A landscape with many valleys, sampled at points; each row gives a point and its height.
A ball rolls from a point to the lowest of its 2 nearest points, and stops where none of them is lower. Distance is the straight distance between rows; heights are no part of it.
z_103: [ 91 142  81 112  69 143 189 116 149 164  92 149 167 101 143 180 164 162
  74 161 122 155 120  84  97 182 154 173 135 126 121 156 142 167  93 176
  66 113 105 130 116 145 159 150 172 154 121 129 160 118 144  92 114 126
 102 134  84  81 173 193 133 163]  height 748
z_426: [189 118 156  76 127 128  92  92 165 118 104 199  86 120 131 157 111 176
 176  74 132  93 137 171 143 122 154 162 160 166 101 118 182 186 112 116
 136 118  59 128 124 163 110 141 120 137 108 107 179 132 125 109 128 134
 120 113 100  85 145  99 102 167]  height 864
z_766: [105 164  77 120 146  91 124 125 110 199  94 152 122 104 131 175 184  90
 121 145 132 108 124  73  77 137 114 140 129  89  84  58 145 135 120 171
 166 103 147  83 140 113 130 143  70 199 104 111 135 113 145  92 172 152
  77 161 102 126 180 192 108  89]  height 601
z_250: [133 107 115 105  97 142 165 103 148 151  96 176 133 136 125 178 153 181
 113 159 104 140 131 134 123 168 170 191 160 136 115 114 162 182  90 136
  79 122  69 132 116 139 141 153 158 141 124 125 163 122 147  76 108 123
  98 112  96  80 155 186 116 184]  height 785
z_444: [ 66 127 121 151  87 122 129 147  90 136  49 121 150 154 133 161 145 123
 107 158 127 105 142 138  68 114 155 135 109 109 124  90 152 132 172 135
 182 142 145 150 103 136 150 150 109 222 146 144  96 125  98 155 103 167
 165 133 149 164 130 130 148 166]  height 179
z_988: [ 92 151  62  77 103 149 172  98 168 131 119 119 161  98 169 159 169 142
  91 157 106 169 129  64 132 188 121 154 141 127 130 156 130 148  85 181
 106  85 131  93 121 131 135 112 170 144  94 120 135 122 182 114 130 122
 112 142  84  69 220 179 135 141]  height 713
z_524: [141 124 104  61 144 138  73 107  63 109  83 162 111 151 129  85 161 163
 135 188 135 143  93 121 111 113 108 139 110 107  96 115 113 114 211 123
 182  61 135  95 176 137 135 172 135 158 146 155 121 165 138 117 158 214
  89 109 147 158 153  61  84  76]  height 669
z_669: [166 139 128  64  73 132 130 106 187 111  96 183 117 139 138 159 124 163
 172  91  87  94 125 150 138 123 131 174 167 195  95 121 167 136  91 106
 119  91  66 126 129 142 157 147 119  95 115 100 169 117 148 105 120 109
 116 109 111  92 151 101 118 164]  height 895
z_665: [137 143 105  95 162 131 101  91 102 158 108 179  92 110 138 154 145 111
 134 133 143 115 129  96 118 124 157 167 136  98 109  68 164 162 149 140
 176 102 111 102 152 112  97 155  90 190 119 111 136 132 155  83 160 155
  69 146  86 111 174 160 105 111]  height 643
z_62: [134 157 117 138 181 137 146  97 128 127 231  81 102 106 141  86 118 105
 127 110 151 146 113 121 183 122  70 113 138 113 154 157 100 100 120 119
 133 144 153  71 132  98 110  81 140  52 131 132 108 141 152 126 180 119
 116 149  99 121 111 145 118 109]  height 379
z_351: [105  83  97 181 119 135 139  97 144 175 136 139 140 123 104  80 152 122
 101 188 157 160  98 118 125 108 129 108 120  89 148 198 117 172 148 125
  45 146 141 198 153 134 175 116 119 169 142 176 118 129 155 119 103  74
 131 123 216 110  67 151 142 170]  height 420
z_966: [153 167 137  92 134 122 107 133 142  99 150 101 116 167 120 122 136 143
 143 113  99 120 137 125 165 120  92 121 115 150 131 126 119  76 117 135
 155  91 132  80 145 118 131  90 132  67 116 109 118 124 120 125 155 152
 127 119 120 103 168 107 108 107]  height 606
z_340: [158 108 171 156 151 135 124 110 144 188 182 123 121  70  99 165  92 172
 138 103 168 158 146 163  93 182 169 142 117 125 126 115 141 174  70 143
  50 168  77 139 136 108 103 136 139 186 109 132 175 145 108 109 107 130
  97 119  89  89  76 188 121 157]  height 476
z_453: [ 57 138 136 123  92 103 146 153 124  95  70  86 155 210 126 174 143 128
 110 102  76  89 165 121 108 149 144  99 115 131 132 131 103 144 164 110
 133 144 170 109  73 127 110 107 133 123 158 112  84  75 159 161 104  82
 170 115 111 116 190 124 187 186]  height 239
z_136: [136 135 130 159 114 102 116 142 111 140 124 140 105  85 114 197 126 139
 188 123 203  91 162 165 114  93 200 204 142 132 110  84 172 146 102 126
 138 135  90 149 146  97 122 166 110 182 163 102 151  81 100 151 134 104
  98 173 107 149  86 172 137 178]  height 223
z_188: [160 119 126 148 194 113  95 122 137 124 148 135  84  67  95 120 114  65
 159  55 184  97 140 150 165 103 145 122 142 137 100  60 133 158 153 110
 177 156 107 136 105 108  60 121  98 127 151 105 134 121  58 157 127 132
  99 146 124 156 103 125  80 101]  height 188
z_18: [ 84 158 154 134  59 122 149 154 123 116  66 117 139 176 133 192 171 133
 152 131 112  93 136 131  84 121 144 175 120 113 118 104 142 130 126 149
 138 127 120 120 120 127 128 141 127 181 135 122 124  97 137 138  95 135
 142 139 110 127 178 145 123 170]  height 394
z_958: [168 132 127  78 157 163  86  98  88  84 123 167  87 145 146 114 144 142
 158 153 147 140  94 133 144 108 130 165 128 139 116 115 149 147 200 106
 160  76 109 124 177 141 129 147 124 127 146 153 132 159 142 115 152 159
 125 110 135 144 167  75  85 103]  height 629
z_226: [100 124 135 138  97 103 135 170 105 161  75 108 157 149 101 163 147 128
 105 145  97  96 138 132  71 111 140 107 111 123 121  91 142 124 136 141
 173 135 117 150 116 155 154 157  87 203 102 126 129 127  87 134  98 156
 120 113 178 155 121 122 125 115]  height 256
z_569: [104 135 150 100  97 138 148 150 137 120  89  94 185 141 139 169 157 142
 114 150 115 140 131 107  89 147 111 152 103 104 144 139 129  90  88 166
 107 105 101 102 144 129 146 112 164 159 102 126 161 150 132 132 104 180
 149 131 115 120 158 144 111 102]  height 607
z_564: [ 90 104  92 156 158 153 142  82 128 203 171 136 141  57 138 122 135 157
  90 190 194 176  92 118 118 167 132 144 145  93 133 180 150 192  88 145
  54 124 127 151 164 132 153 147 152 180 121 151 154 148 158  93 103 127
 106 145 121  90  76 191 139 151]  height 304
z_208: [150 139  80 111 127  87 120 177 162 114 156 113 107 108 123  54 117 136
 142 144  97 106 109 134 203 116  68  60 130 171 134 134 112  34  88 135
 158 118 170  85 111 135 149 110 119  35 108 109 104 144 112 124 144 119
 128 134 138 152 108 104 135  86]  height 827
z_328: [172  96 119 159 170 134 103 127 104 134 146 133 117 105  72 132 120 110
 130 104 176 108 150 166 115 100 166 131 106 140 137 100 133 183 162  81
 131 179  95 181 118 127  91 141  68 174 136 124 130 125 102 157 133 101
 122 113 130 109  70 148 133 168]  height 54
z_580: [149  99 164 182 150 162 115 102 150 148 202 134 126 125 141 109 104 141
 135 120 165 156 119 141 122 154 138 121 130 139 157 188 102 153 131  76
  19 177 120 178 146 116 113  88 140 128 160 151 166 116 157 133 129  59
 145 121 132 120  76 133 145 191]  height 165
z_601: [150 114 128 135 125  92 112 178 160 123 105 174 103  76  56 155 105  76
 168  62 121  59 150 165 118  87 145 116 156 163  88  76 139 166 117 113
 166 152 137 129  58 133 107 141  67 108 129 102 138  61  72 160 115  91
 103 143 144 126 120 127 134 137]  height 215
z_952: [120 151 138  99 129 151 145 115 159 166 151 112 168  92 152 160 136 130
  95 139 131 157 110 107 116 165 104 140 128 112 132 131 140 127  68 179
  86  98 127  74 141 136 146 120 144 148  79 121 153 158 141 113 116 163
 118 143  95  99 159 171  95 108]  height 646
z_170: [137 148 129 114  93 114 133 167 173 126 118 129 162 121 115 124 117 122
 117 101  43  92 111 159 115 126  99  97 148 172 130 130 120  87  91 117
 118 129 130 108  96 138 146 145  94  94 110  81 122 126 109 116  99 102
 128 125 140 111 133 114 118 134]  height 832
z_247: [107 132 194 117 102 114 159 161 129  88 112  71 133 175 139 125 123 131
 141  95  93 141 194  97 147 145 103  90  86 105 136 110 106  72 129 148
 164 141 183  96 114 104  92  86 183 101 114 122 115  99 145 137 118 129
 176 121  95 141 184 119 131 102]  height 868
z_697: [114 113  88 167 118 117 130 149 127 134 123 122 129 138  88 153 142 111
 117 112 119  87 145 158 108 104 176 131 144 145 101  92 115 160 150 101
 135 178 146 160 100 121 117 147  69 124 162  99 117  79 117 152 133  42
  98 124 145 120 109 145 173 184]  height 222
z_865: [132 113 149 135 117 147 112 133 112 118 116 150 127 133 142 186 121 155
 154 121 155 122 145 148 101 117 189 204 129 141 128 100 163 128 104 148
  78 125  77 161 135 117 126 170 143 162 131 143 162 152 124 142  96 152
 136 133 123 154 100 138 114 163]  height 359
z_78: [ 83 117 152 154 143 123 149 151 106 168 122 115 143 139 132  87 128 104
  96 169 119 131 128 104 122 126 111  50 137  58 130 144 124 111 137 143
 168 156 182 166 124 142 134 117 125 181 125 156  97 120 112 139 111 130
 165 115 194 170  96 100 155  76]  height 191
z_588: [159 120 138 130 174 166 108  83  97 138 164 157 123 111 157 135 114 138
 138 142 193 150 112 154 133 130 144 157 120 113 147 141 141 148 154 115
 103 124  98 167 166 145 117 141 132 154 144 150 165 174 139 126 129 154
 129 116 129 153  91 118 107 128]  height 532
z_854: [128 129 128 138  89 111 161 199 146 140 127 111 165 108 152  81 142 134
 132 148  89 154 127 130 146 126  90  84 129 125 120 122 123  29  58 159
 127 123 151 121 140 132 190 117 175  62  97 132 130 128 101 133 117 116
 149 145 146 166  69 119 146  72]  height 742
z_805: [158 115 151 119  90  99 124 178 138 132 105 119 132 111 130  80 137 151
 114 151 117 141 134 140 161 108  95  89 116 126 130 122 134  34  92 152
 138 116 126 130 134 139 171 124 177  93  90 119 159 156  74 136 121 179
 159 157 147 179  70 108 116  31]  height 699
z_234: [144 154 152  81 125 104 129 132 120 129 131  79 123 124 127  91 114 151
 111 129  84 150 142  90 154 121  53  64 111 100 171 143 112  67 111 164
 163 133 157  53 125 111 125  86 167 117  72 116 133 154 117 106 144 192
 152 117 128 118 164 101 122  58]  height 409
z_679: [122 118 170 173 177 147 128 110 116 142 202  90 128  95 135 127 114 120
 123 127 190 156 123 139 127 135 139 128 124  97 154 158 109 141 129 134
  97 157 130 142 142 138  96 108 140 144 128 140 134 168 131 144 124 117
 141 129 122 161  91 151 111 111]  height 485
z_909: [ 83 142 140 143 114 107 157 162 144  97 138  89 143 182 135 159 136  85
 132  79  78 102 164 123 126 141 148 116 125 134 137 103  98 137 141 120
 161 136 199  97 111 112  80 119 135  81 151 108  75  62 157 154 126  82
 134 125 101 121 189 143 173 154]  height 319
z_70: [125  91 173 178  92 151 161 168 137  94 144 121 148 157 123 120  87  96
 122 105  90 130 139 166 120 136 154  87 127 148 153 155 116 137 129 105
  55 182 175 171  96 136 106 118 131  77 148 115 120 107 129 163 108  49
 155 105 146 134 106 114 165 139]  height 326
z_222: [142 125 145 136 134 113 110 142 115  64 175 123  89 152 152  82  83  95
 143 110 151 122 128 149 185 125 126  77 121 145 153 148 121  99 158  98
 116 134 152 152 119 163  96  96 164  26 140 111 110 133 101 150 132  98
 159 120 132 177  94  68 126  92]  height 747
z_104: [148 115 142 149 159  93 129 164 169 129 130 169 108  52  73 119  93  66
 186  62 148  82 146 153 146  86 168 106 152 160 103  53 130 134 130 121
 167 149 127 152  84 113  70 126 104  96 138 111 149 107  43 194 110 109
 111 157 122 166  81 135 123  89]  height 247
z_252: [114 134 153 143 163 150 145 125 129 139 202  74 143 112 144 112 124  80
 119 133 160 165 108 102 145 130  94 100 144  87 155 148 100 115 128 138
 116 147 175 127 148 125  97 107 156  89 115 143 106 145 145 129 151 125
 159 139 135 138 122 152 129  98]  height 434
z_71: [150 151 120 126 180 115  91 122  90 152 122 130  85 135 134 124 149  98
 132 124 157 107 127 107 115  93 129 163 117  97 107  72 145 115 150 142
 201 106 139 105 146 108 100 139  99 158 132 118 127 146 114 121 152 181
  79 149 124 136 157 140  95  84]  height 678
z_425: [ 65 115 122 160 124 112 135 124  98 132  77 103 156 163 135 121 130 113
  93 172 115 114 136 111  82 121 138  73  94  90 142 138 120 140 159 156
 175 151 182 155  99 135 132 138 130 218 134 160  94 127 128 150 103 169
 172 121 147 181 133 127 159 130]  height 91
z_977: [104 124  82 109  91 166 162  77 126  96  91 153 155 159 174 140 134 134
 105 171 132 174 103 119 120 152 158 180 136 132 135 191 113 140 134 109
  77 112  98 137 139 138 160 145 158 118 176 167 130 134 188 126 109 133
 142 128 110 123 171 133 126 163]  height 780
z_842: [169  99 168  75 101 148 126  94 159 128 104 186 105 142 108 164 119 188
 154 100  97 139 136 147 125 175 154 176 149 162 123 147 160 177  80 133
  94 138  39 124  87 156 107 121 135 146 112 118 162 128 125  93 122 122
 117 103  87  59 154 139  99 196]  height 828
z_303: [128 119 199 150 118 123 164 184 131 105 150  85 137 121 120  95 115 107
 127  88  72 152 175 104 164 144 112  86 104 129 139 103 103  51  96 159
 160 147 193 116 108 118 113 120 183  83 104 136 126 110 109 148 123 136
 163 126 118 148 141 121 147  62]  height 829
z_817: [188  98 141 149 199 126  83 115 106 149 131 150  89  70  72 117 109  96
 134  62 170  95 135 142 117  94 147 128 139 129 123  93 141 191 167 101
 157 159 100 155  93 123  67 137  54 190 118 104 137 139  67 139 130 148
  99 119 142 109  89 125 101 116]  height 126
z_349: [172 131 162 124 180 115  98 118 104 157 184  95  93  81 114  95  98 146
 108 110 172 126  94 137 165 132  95 113 123 122 152 140 121  88 117 136
 158 122 131  86 132 126  85 104 127 115  86 134 143 186  92 104 144 206
 132 127 141 149 109 114  74  44]  height 517
z_116: [105 167 123  88 115 129 161 109 178 145 137 100 165  99 142 152 140 105
  97 140 104 160 117  85 128 174  88 119 132 125 163 173 115 134  67 180
 104  96 143  70 120 113 107  87 164 125  75 124 137 139 171  95 133 145
 140 131  85  54 206 160 120 109]  height 680
z_781: [108 148 130 118  98 137 131 139 111  95  80 102 152 198 144 150 140 136
 119 133 107 117 124 122 104 117 126 122 118 119 129 121 119 118 144 122
 145 116 127 137 132 120 150 128 130 133 136 127  95 114 133 151 116 143
 150 125 140 146 158  95 144 137]  height 459
z_382: [150 142 105 108 135 125 101 121 113  79 152 138  98 168 156  79  99 107
 155 130 155 140 106 143 161 107 118 121 116 152 133 159 132 113 187  70
 118  97 123 151 151 132 141 109 135  56 154 122 106 139 144 117 162 117
 142 118 133 160 105  69 114 118]  height 708
z_559: [112 127 120 133  84 149 151 135 173 140 121 117 174 157 151 120 135 134
 127 146  86 138 110 119 119 122  93 105 147 121 150 197  89 116 101 104
  71 136 138 136 119 148 161 117 135  87 141 132 109 118 140 131 127  89
 144 123 147 119 124 109 149 152]  height 386
z_244: [139 137 113 111  89 113 137 178 160 130 132 113 163 107 132  94 111 139
 133 126  49 126 105 142 160 116  68  53 148 163 128 151  85  37  73 137
 147 128 163 111 103 138 170 117 140  71 106 100 111 120 106 123 109 100
 153 129 142 147 122 117 127  75]  height 787
z_80: [179 134  98 121 216 150 114  59 113 142 216 140  72  85 168  75 108 143
 152  90 196 158  99 145 185 144 116 149 124 132 122 128 149 154 176  89
 149 116 112 119 178  92 112 108 125  72 162 139 156 152 156 122 181 116
  94 128  57 109  98 134 107 138]  height 263
z_576: [ 55 146 141 139  46 113 175 151 121  90  44 121 160 185 139 192 170 136
 118 132  96  93 156 147  80 143 158 159 115 150 129 130 120 126 140 133
 107 134 119 125  89 104 144 129 149 157 167 136  86  83 144 158  82 117
 183 110 115 133 178 125 157 209]  height 327
z_794: [134 141 177  96 110 125 130 152 154 136  97 130 145 151 110 186 133 144
 130 101  98 110 130 131  96 133 125 140 125 150 121 127 141 122  87 161
 116 104  63 113 116 134 131 142 134 164  86 109 141 155 121 128  97 166
 143 130 128 109 147 125  91 106]  height 564
z_863: [110 133 108 123 108 132 133 142 126 139 119 115 164 180 134 118 126 135
  94 141  66 116 112 113 108 122  89  67 131 118 120 143  93 130 122 101
 147 133 157 128 110 147 178 115 106 107 136 119  89 122 128 127 126 115
 129 112 170 129 137  83 147 112]  height 446
z_634: [ 68 101 129 171 128 144 169 131 134 183 157 117 156  96 109  85 151 100
 104 191 165 167 114 107 113 101 128  85 160  81 138 166 111 125 123 145
  84 168 180 180 138 141 156 116 117 171 112 168 110 135 134 150  97  78
 143 131 214 138  46 159 145 113]  height 475
z_862: [131 144  47 124 171 113 100 130 102 197 140 150 129  88 135 114 175 102
 102 145 120 128 101  72 113 124  95 137 141  92  92  80 138 116 117 155
 168  92 152  68 160 105 153 136  72 155  97 114 123 143 142  95 171 162
  66 152 119 112 135 177 116  64]  height 563
z_951: [162 145 173 100 175 107  94 102  82 127 138  88  93 137 131  90 101 140
 104 117 148 127 120  94 167 118  73 109 123 111 171 152 104 109 162 154
 185 104 129  74 133 108  79  93 125 127 109 134 129 177 110  92 176 217
 131 118 122 107 173  97  77  51]  height 472
z_768: [118 105 191 138 151 127 143 166 122 135 145 107 152 134 134  88  93  98
 106 119 108 125 140 112 142 120 129  36 128 104 132 126 107 115 141 140
 168 153 189 158  99 144 106 119 142 132 107 136 105 116 100 139  95 123
 161 119 164 145 115  78 136  59]  height 269
z_504: [ 74 113 192 185  83 142 160 155 122  95  96  90 166 154 133 172 109  91
 119 123 123 150 160 133  85 145 164 127  83 116 188 143  97 126 133 150
  96 174 156 169 106 141 101 143 172 173 138 157 102 115 127 150  78 136
 194 134 149 150 134 151 134 150]  height 938
z_197: [102 146 135 116 105 119 133 150 104  54  98  81 115 200 152 116 117 139
 144 101 108 143 183  86 162 154 116  94  96 109 130 160 112  61 151 136
 164 142 183  78  95 112 130  85 183  94 149 128  85 106 160 135 149 131
 185 127  97 149 171 111 176 138]  height 902
z_77: [128 120 156 100 149 115 124 164 112 136 146  95 148 137 141  75 112 126
 113 138  96 136 138 102 176 110  65  53 122  91 142 144 106  82 119 147
 186 145 188 105 102 124 131  92 141 102  90 136  95 131 132 124 147 127
 159 130 147 150 138  87 152  61]  height 342
z_847: [123 131 115 126 130 101  54 151  81  96  75 136 101 172 115 127 149 102
 168 136 151  85 145 144 113  81 140 157 129 129  78  68 166 146 195 110
 208  88 129 151 136 137 153 162  90 151 151 126 104 104  94 153 125 176
 135 129 158 161 152  76 132 110]  height 741
z_981: [161 100 118 172 175 126 119 118 139 180 164 125 132  61 106 145  93 158
 116 105 173 135 137 164  93 138 158 138 122 142 134  98 138 153 110 110
  90 178  98 148 137 102 121 141 120 164 116 133 157 112  98 124 121 111
  85 130 114 123  21 180 145 157]  height 523
z_906: [118 105  98 193 128 135 172 142 162 173 168 123 147  83 118  97 110 102
 100 159 136 151 129 138 112 101 155  97 154 120 140 142 122 110  98 113
  94 181 157 181 140 136 159 120 115 125 117 144 136 113 124 137 118  38
 110 143 183 168  39 164 172 128]  height 527
z_335: [151 155 124 107  93  96 108 164 133  93  95 118 111 150 124 109 151 158
 136 139 144 126 149 128 158 131 100 139 119 148 114 118 131  46 109 137
 136  82  95  99 152 123 146 136 163  83 123 123 153 147  97 126 129 168
 122 143 123 143 117 125 115  78]  height 653
z_242: [ 72 128  88 146  76 142 146  88 111  96  61 153 172 180 173 129 161 122
 118 180 115 159  98 120 104 131 162 149 118 118 137 177 120 137 150 111
  96 100 140 148 137 120 179 143 151 156 217 185  85 122 162 142 113 141
 191 146 136 149 143 107 160 175]  height 816
z_597: [143 135 137  86 115 105  66 129  74  95  60 130 111 173 120 123 162 150
 132 145 145 102 115 119 125 107 108 153 113 122 100  95 142 100 185 107
 190  66 111 133 158 118 158 149 107 157 129 132 113 142 117 151 142 222
 136 119 140 145 161  70 112  88]  height 707
z_26: [171 100 145 164 131 112 111 139 120 133 122 138 108  89  58 164 107 150
 174  97 171  95 180 178 116  98 199 154 130 144 113  90 157 176 126 109
 105 165  91 180 113 110 104 138 103 152 130 107 157  79  95 142 144  77
 120 137 117 117  69 162 150 201]  height 141
z_356: [ 92 110  89 130 143 151 162  74 122 165 138 137 141 112 138 100 149 137
  97 198 155 158  89  96 115 121 119 128 134  77 113 190 125 186 142 148
  72 113 135 155 164 152 166 146 116 163 131 163 127 146 156 110 134 114
 105 142 166 107 115 145 138 157]  height 364
z_592: [133 173  94 107 143 108 117 108 116  95 127  84  86 162 129 121 148 141
 130 114 119 117 143  80 155 127  80 132 112 121 131 112 122  84 147 153
 188  88 160  67 147 107 140 105 120  83 153 128  90 124 163 111 185 159
  91 120 111  97 174 127 135 115]  height 566
z_617: [100 151  83  98 124 155 158  75 124 111 107 129 149 139 164 138 152 137
 112 159 132 164 104  82 130 156 139 174 119 109 140 134 130 145 140 148
 128 102 128 110 146 144 134 139 160 141 143 156 139 148 169 121 129 145
 121 135  94 107 186 151 128 152]  height 749
z_383: [120 140 150 166 101 135 115 144  86  95 122 136  95 143 138 193 133 120
 194 134 175 100 172 177 130  96 191 207 127 122 121  95 157 110 118 145
 134 120 100 154 151 113 113 163 140 152 153 119 152 118 112 155 129 122
 142 174 119 173 119 165 117 170]  height 289
z_941: [155 146 100 129 184 125 127  90 138 119 225 120  79  92 135  98 105 113
 153  63 159 123 108 141 196 155 107 123 126 143 139 129 114 118 134  96
 171 118 120  77 145  70  80  87 126  65 143  91 127 139 126 140 181 116
  90 134  73 112 117 147  98 129]  height 324
z_490: [114 133 125 156 120 107 138 180 144 108 127 129 133 136  96 141 127 101
 129  92  99  84 155 158 125 111 154 107 144 158 100  81 143 135 142 107
 173 140 163 136  88 135 122 136  83 100 129  99 103  94  92 162  90  83
 111 126 157 145 129 109 150 120]  height 132
z_897: [170 155 126 103 166 134  98  92 134 143 187 134 105 106 124  72 104 130
 127 117 129 140  79 145 158 112  54 111 149 138 138 154 112  81  98 123
 119 109 124  84 146 136 143 109 118 106 107 108 141 182 125  90 142 162
 125 120 129 129 117 105 100  78]  height 565
z_483: [146 131  68 143 160 148 154  92 136 149 167 140 128 125 124 105 135 108
 108 127 119 142 101 124 124 137 120 119 129 121 142 143 109 189 139  80
 109 165 119 144 135 115 125 143  79 105 160 109 119 118 139 122 153  71
  99 116 111  98 107 141 155 184]  height 387
z_111: [179 116 172 130 148 145 110 103 127 140 137 139 108 106 107 170 114 165
 143  96 177 115 139 170 114 136 169 162 123 149 124 118 167 170  99 140
 111 149  57 157 137 132 103 156 112 181 101 120 174 164 106 123 103 158
 116 112 118 105  90 142 100 147]  height 418
z_763: [129 139 174 109 121 127 115 143 131 105  99 109 143 157 109 168 116 123
 124  89 104  88 142 128 118 125 124 110 123 128 146 127 116 150 141 131
 161 124 117 116 101 140  97 128 107 147  95  96  95 121 111 137 109 151
 134 116 140 111 186  86 111 124]  height 512
z_625: [143 141 106 110  68 109 131 175 172 130  94 158 132 133 110 166 122 132
 159 103  52  76 125 159 130 117 134 151 148 202  93 121 135 119  77 122
 113 107  87 129  99 131 167 136  80  84 110  79 135 100 119 122 103  92
 109 135 121  98 135 114 124 180]  height 869
z_300: [124 113 116 145 104 165 142 107 187 127 151 154 162 159 168  91 121 117
 135 124 103 145  93 126 119 129 105 131 172 150 138 197 114  97  92  89
  26 136 113 166 133 126 163  91 127  57 142 140 147 117 156 109 119  45
 147 114 152 120  96 100 151 188]  height 322
z_89: [120 187  96  75 116  98 102 106 115 139 119 114 118 137 127  95 146 154
 112 153  60 122 115  75 137 130  37  69 114 111 145 129 115  90 112 167
 184  99 158  32 132 111 156  86 102 126  81 135 109 148 141 104 175 190
 114 125 127  89 170 115 120  77]  height 468
z_922: [131 115  81 129 135  82  80 169 118 114  95 131  93 151 113  92 136 110
 144 136 120  85 140 135 148  94 121 122 127 171  74  76 137 129 173  96
 197  91 138 140 122 132 172 135  91  80 145 116  78 118  99 143 138 142
 112 119 161 176 141  71 150  88]  height 773
z_384: [135 105 127 199 153 134 142 152 155 175 189 134 153  38 102 123  95 132
 115 142 161 157 135 166 117 114 161 115 142 139 130  98 138 117 109 117
 101 186 135 170 143 119 133 135 124 154 112 133 172 118 107 141 126  75
  92 158 147 169   4 175 158 120]  height 567
z_161: [133  86 138 168 155 166 144  82 168 165 168 136 139  96 156 104 102 153
 103 169 174 179 117 124 128 161 125 133 140  98 147 210 119 160  98 121
  27 152 103 159 150 137 139 101 152 140 122 166 169 144 172 119 113 105
 149 126 136  86  80 162 133 158]  height 240
z_725: [100 112  87 143 123 149 146  74 101 127 103 165 121  89 153 162 149 144
  89 181 144 159 115 104 114 155 177 186 107 105 141 165 130 216 162 165
 103 120 114 165 147 168 133 183 170 204 164 144 129 144 140  95 116 152
 125 143 125 100 173 170 136 178]  height 670
z_344: [141 170  69 107 137 122 115 120 109 150 110 125 112 138 128 105 159 154
 113 162 111 133 109  85 131 131  62 133 117 118  90  98 127  83 133 155
 179  74 139  63 159 115 165 125 109 121 120 131 119 140 146 108 176 178
  66 126 121 126 157 133 128  90]  height 519
z_770: [138 140  83 131 140  80 101 159 124  96 134 115  83 142 106  67 116 116
 131 137 130 108 149 127 177 117  83 109 135 158  94  91 110  78 147 120
 193 115 154  87 124 120 134 105 126  41 143 121  96 130 104 135 165 128
  98 131 150 158 121 108 142  88]  height 806
z_448: [158 129  87 110 208 145 121  75 129 137 186 156  99 117 161  89 106 118
 141 127 148 152  77 105 137 133 104 142 131 142 127 131 136 177 172  60
 133 123 113 134 174 119 128 132 104 110 163 136 129 137 177 104 169  92
  99 108  96 114 101 109 141 161]  height 325
z_782: [134 116 170 138 143  88 135 176 148  93 168 120 131 113 130 103  98  93
 160  98 121 112 151 140 188 136 135  76 115 158 136  96 110  74 123 136
 158 134 173 133 103 137  81 114 157  43 113 115 127 117  92 149 133 118
 144 142 123 152 100 103 136  75]  height 788
z_641: [138 114 188 115  89 148 135 150 159 107  89 145 138 167  89 185 127 152
 159 102 108 102 153 168 116 135 176 194 110 143 131 139 146 166 103 134
  81 139  66 142  82 140 105 132 127 132 126 124 150 108 147 129 115 121
 155 124 112  68 159 133 124 203]  height 867
z_343: [132 106 114 109 153 161 111  89  85 121 124 191 110 112 149 137 130 155
 123 157 171 154 114 136 112 123 166 190 129 129 123 115 175 179 174 102
 127 111  99 156 183 146 131 195 127 180 152 159 142 160 157 108 130 140
 115 112 111 149 123 121 122 159]  height 577
z_816: [113 109 157 184 109 162 150 109 139 100 170 114 153 165 138 123  90  97
 128 127 138 158 119 145 121 150 143 117 143 137 148 202  94 127 117  90
  17 171 122 163 124 130 105 102 145  79 145 142 128 108 157 139 121  49
 165 122 152 136  96 122 145 175]  height 242
z_357: [ 92 107 217 143  76 138 159 164 139  86  87  99 163 158 100 189 127 116
 135  78 102 117 178 143 101 148 174 168 101 141 169 138 105 143 125 143
  71 151 120 147  84 125  94 137 157 129 134 135 135  97 136 152  89 104
 177 113 135 113 180 142 121 179]  height 904
z_618: [155 133 120  91 144 159 103  86 103  75 123 150 116 177 143 103 124 127
 151 121 119 147  95 142 122 121 139 142 133 154 118 158 130 169 209  73
 136 100 101 150 157 150 132 147 114  97 173 154 103 128 163 124 151 113
 137  98 123 140 151  50 116 147]  height 668
z_11: [125  84 101  87 124 153 106  85  86 133  98 201 114  95 140 141 160 184
  91 194 127 174  87 116  96 148 159 175 135 121 118 134 140 224 158 119
  99 137  91 150 145 165 146 198 162 196 142 153 144 168 154  88 117 148
  95  95 135 134 156 147 111 150]  height 625

For each start below, name the point where the ball stops.
z_725 | z_80
z_384 | z_328
z_349 | z_425
z_906 | z_580
z_247 | z_958

Call two points neighbours if one is among the 2 nearest of the other. Go from one point of each pair to the other, from neighbour to neighbour, staying as low as possible. Name the highest point that can't be avoided.
z_490 and z_80 | z_483
z_958 and z_425 | z_208
z_490 and z_328 | z_697
z_580 and z_453 | z_781
